Each scene shows the same named points in several views. A view is turned or mirrored, and shifted as a whole, has a little noise and may leave points out.
In the rows, zero is written as 128.

Scene 1
View 1
(231): [ 83  75 171 157 159  95 163 138 114  82 105 143 154 162 105 112  93 177
 175  84 140 113 122 162]
(299): [ 85  97 137 148 141 105 123 136 114  77  82 145 153 133 127 117 101 153
 168  97 129 122 138 156]
(173): [105  93 138 166 123 106 129 144  95  90  90 145 150 132 121 120 104 148
 167  95 128 124 127 167]
(86): [126 120 126 177  96 117 110 139  62 100  98 152 152 107 123 122 121 130
 148  96 129 132 139 158]
(104): [ 94 165 138 132 145  73 115 112 104  62 110 151 179  84 125  91 103 149
 109  94 133 106 193 112]
(152): [135 110 134 199  82 124 120 143  46 115  99 152 148 119 114 124 126 131
 152  95 135 140 121 177]
(230): [130 190 129 163 108  84 104 110  61  90 121 160 180  62 125  97 122 127
  92  94 133 116 190 112]
(293): [ 60 144 114  94 179  74 101 111 150  41  79 140 169  93 149  93  94 156
 128 103 121 102 201 106]
(110): [133 103 105 188  74 133  88 149  56 105  73 150 139 111 137 140 131 114
 163 106 121 144 125 183]
(10): [154 123 170 219  76 112 145 143  20 130 140 158 162 116  90 112 129 136
 134  81 144 130 117 165]
(20): [105 152 144 152 134  84 119 123  88  81 113 151 174  94 121  99 110 143
 118  92 132 111 176 123]
(65): [109 124 140 167 119 101 123 132  83  90 104 152 164 112 120 114 114 143
 143  94 132 119 147 144]
(50): [126 139 110 169  92 114  96 133  65  95  89 153 155  89 135 123 123 121
 135 102 128 130 156 154]
(225): [119 116 140 176 106 109 122 137  73  94 103 151 152 118 114 120 116 141
 152  93 130 126 136 157]
(45): [120 106 155 186 107 109 137 140  66 101 109 154 155 132 108 122 115 145
 156  88 138 126 128 164]
(151): [126  85 144 192 101 122 136 146  62 106 102 150 145 139 109 130 121 139
 172  94 135 132 107 180]
(297): [131 152 155 183 108  92 135 129  53 104 133 155 174  96 106 103 123 140
 115  89 140 119 156 137]
(96): [ 66  85 187 138 185  75 169 132 141  66 111 138 166 161 104  98  77 188
 170  82 135 102 141 142]
(194): [108  96 132 168 113 114 120 144  86  92  86 148 149 133 125 128 115 140
 170  96 126 128 125 170]
(56): [ 75  80 110 130 140 112  99 138 135  63  54 140 144 137 147 131  99 145
 185 106 119 123 136 166]
View 2
(299): [167  97 154 162 127 129 113 118 124 121 129 117 148 122 144 134 109 131
 155 140 131 115 158  89]
(297): [ 95 131 122 127 126  98  98 134 147 114 155 112 157 114 109  66 130 134
 134  97 118 154 158 125]
(151): [145  76 122 171 157 119  85 123 144 107 123 117 170 165  97  92 125 146
 143 131 148 112 153  81]
(45): [133 101 122 153 147 113  93 120 137 114 130 116 161 142 108  90 122 143
 139 125 141 128 153  90]
(50): [118  95 159 165 131 146  91 158 150  80 165 124 165 117 121 106 128 125
 141  99 122 140 154 127]
(225): [132 102 137 155 142 124  97 132 139 108 142 117 163 131 115  96 123 134
 140 117 132 129 155 102]
(96): [184 145 135 131 116  93 138  72  91 176 101 103 124 105 166 134  90 129
 154 161 132 118 160  67]
(152): [121  83 124 167 153 125  80 141 151  93 139 125 172 150  90  83 133 146
 137 114 140 129 154 101]
(65): [132 114 143 146 126 119 102 131 136 120 144 116 154 119 130  99 118 131
 144 115 125 130 155 110]
(10): [ 97 104  94 145 160  92  73 131 157 105 135 116 173 161  72  46 132 153
 121 104 138 138 155 105]
(173): [157  97 141 164 139 128 100 118 131 116 126 116 157 132 133 122 112 133
 151 134 140 118 154  90]
(231): [177 117 127 144 136 100 121  80 108 153 102 110 140 128 143 124  98 139
 151 155 143 110 159  65]
(86): [127  91 142 163 139 133  90 148 147  93 148 123 166 132 109  98 128 134
 144 112 128 130 154 110]
(56): [188  85 179 184 125 157 119 124 118 110 139 122 146 117 168 168 106 119
 165 144 132 106 158  85]
(104): [120 152 162 124  95 115 128 136 121 132 168 114 138  64 159 108 114 113
 149 102 102 157 157 142]
(20): [118 140 152 131 112 115 120 135 125 124 160 112 144  85 140 100 120 123
 141 107 108 154 156 125]
(293): [160 151 199 137  80 145 144 130  99 137 168 114 123  41 197 158 103 101
 166 122  99 144 159 131]
(194): [153  88 145 170 144 134  97 125 136 108 131 121 159 141 126 123 116 138
 149 132 139 116 156  87]
(110): [131  61 153 187 152 155  73 162 160  68 152 136 176 153 103 110 130 137
 142 113 136 121 153 108]
View 3
(293): [123 108  49 112 138  93 141 102  76 143 167  86 128  23 162 118  78 155
 145  64 192 139 122 173]
(10): [135 204 130 189  89 120 108 113 129 130 140 162 137 175 116  80 137 112
 129 138 144 141  83  76]
(104): [135 145 105 148 118  98 139 102  90 135 161  91 130  66 134 115  82 134
 144  64 169 136 116 156]
(56): [113 111   4 109 121 107 108 106  96 137 157 149 136  68 183  92 128 172
 136 138 202 156  91 109]
(231): [ 92 170  28 130 160 131 138 113 105 192 165 117 142 119 156  85 130 157
 105 128 176 146  68  94]
(194): [123 145  48 144 109 112 110 113 111 132 146 157 137 116 159  84 134 148
 131 145 181 151  82  90]
(65): [129 160  79 151 106 109 117 105 109 134 151 137 131 106 142  94 116 136
 139 116 171 143  95 110]
(225): [127 161  83 156 100 111 110 115 112 129 148 152 133 119 140  92 130 137
 136 129 168 143  91  95]
(20): [134 155 102 152 114 101 132 107  97 132 161 113 129  86 137 104  98 131
 142  85 164 137 112 136]
(50): [143 141  94 156  74  94  98 106 105  94 141 163 126  96 136  97 117 134
 155 124 174 142 109 112]
(299): [112 138  36 130 129 115 121 105 100 147 154 135 137  92 164  89 123 157
 130 125 185 146  82 102]
(96): [ 86 169  26 121 183 139 156 108  97 207 176  80 141 103 164  95 119 163
 103 102 176 147  68 115]
(297): [141 180 129 172  98 109 124 110 111 127 152 130 129 128 115  97 113 117
 135  97 149 141  99 112]
(230): [156 158 145 172  81  90 122 102  98 101 149 118 124  85 115 111  86 112
 157  68 156 131 128 148]
(86): [135 155  87 157  83 100 100 112 113 114 145 166 133 118 138  89 128 133
 141 132 173 145  96  96]
(110): [145 141  73 154  66  95  84 114 118  87 132 198 130 113 146  82 140 139
 149 160 179 151  96  86]
View 4
(152): [153  92 174 135 133  67  54  59 137 151 123 124 143 120 147 143  98  76
 130 162 154 105 144 119]
(225): [153  93 162 125 120  82  80  80 139 152 127 110 139 107 137 137 103  86
 136 151 130 112 146 115]
(50): [152  92 155 140 128 115  77  79 163 144 115 141 138 103 157 140 115  79
 174 169 130 108 161 115]
(299): [142  89 148 114 106  93 115 102 144 148 143  91 125  78 130 125 116 125
 123 129 116  97 152  96]
(45): [150  92 162 122 120  66  76  75 131 154 133 103 144 113 127 138  96  92
 115 144 134 113 136 120]
(151): [150  89 175 127 119  53  64  57 127 153 134 102 138 105 139 137  91  98
 105 148 153 101 142 112]
(293): [139  94 104 103  94 164 169 154 179 146 131 101 131  72 122 118 148 119
 182 118  59 123 156  94]
(96): [142  91 128  85  90  74 155 132 126 160 162  46 136  84  88 119 116 137
  89  93  88 125 120  98]
(104): [153 102 117 112 112 146 140 131 167 157 123 121 159 117 118 132 137  83
 184 138  78 147 136 126]
(86): [148  97 161 133 124  94  74  76 150 153 122 127 137 110 147 135 107  84
 148 159 138 106 153 116]
(231): [142  89 149  95 102  61 128 105 120 158 158  60 134  87 104 125 102 128
  85 108 113 108 129  98]
(173): [148  94 159 116 113  77  97  87 144 148 140  95 127  87 139 130 105 110
 121 138 129 101 151 100]
(20): [148  99 132 123 117 126 111 112 160 155 123 123 146 107 133 132 124  86
 173 146 100 126 146 120]
(56): [135  85 150 118 100 108 117 101 157 134 137  95 107  42 155 120 121 139
 133 126 120  74 181  63]
(230): [155 104 127 127 130 140 105 109 168 158 107 152 165 147 130 141 128  51
 206 167  91 157 132 150]

In a view up to two points have been moved. Name them for each view, in the order of its rows, or write -.
view 1 => -
view 2 => -
view 3 => -
view 4 => (20)
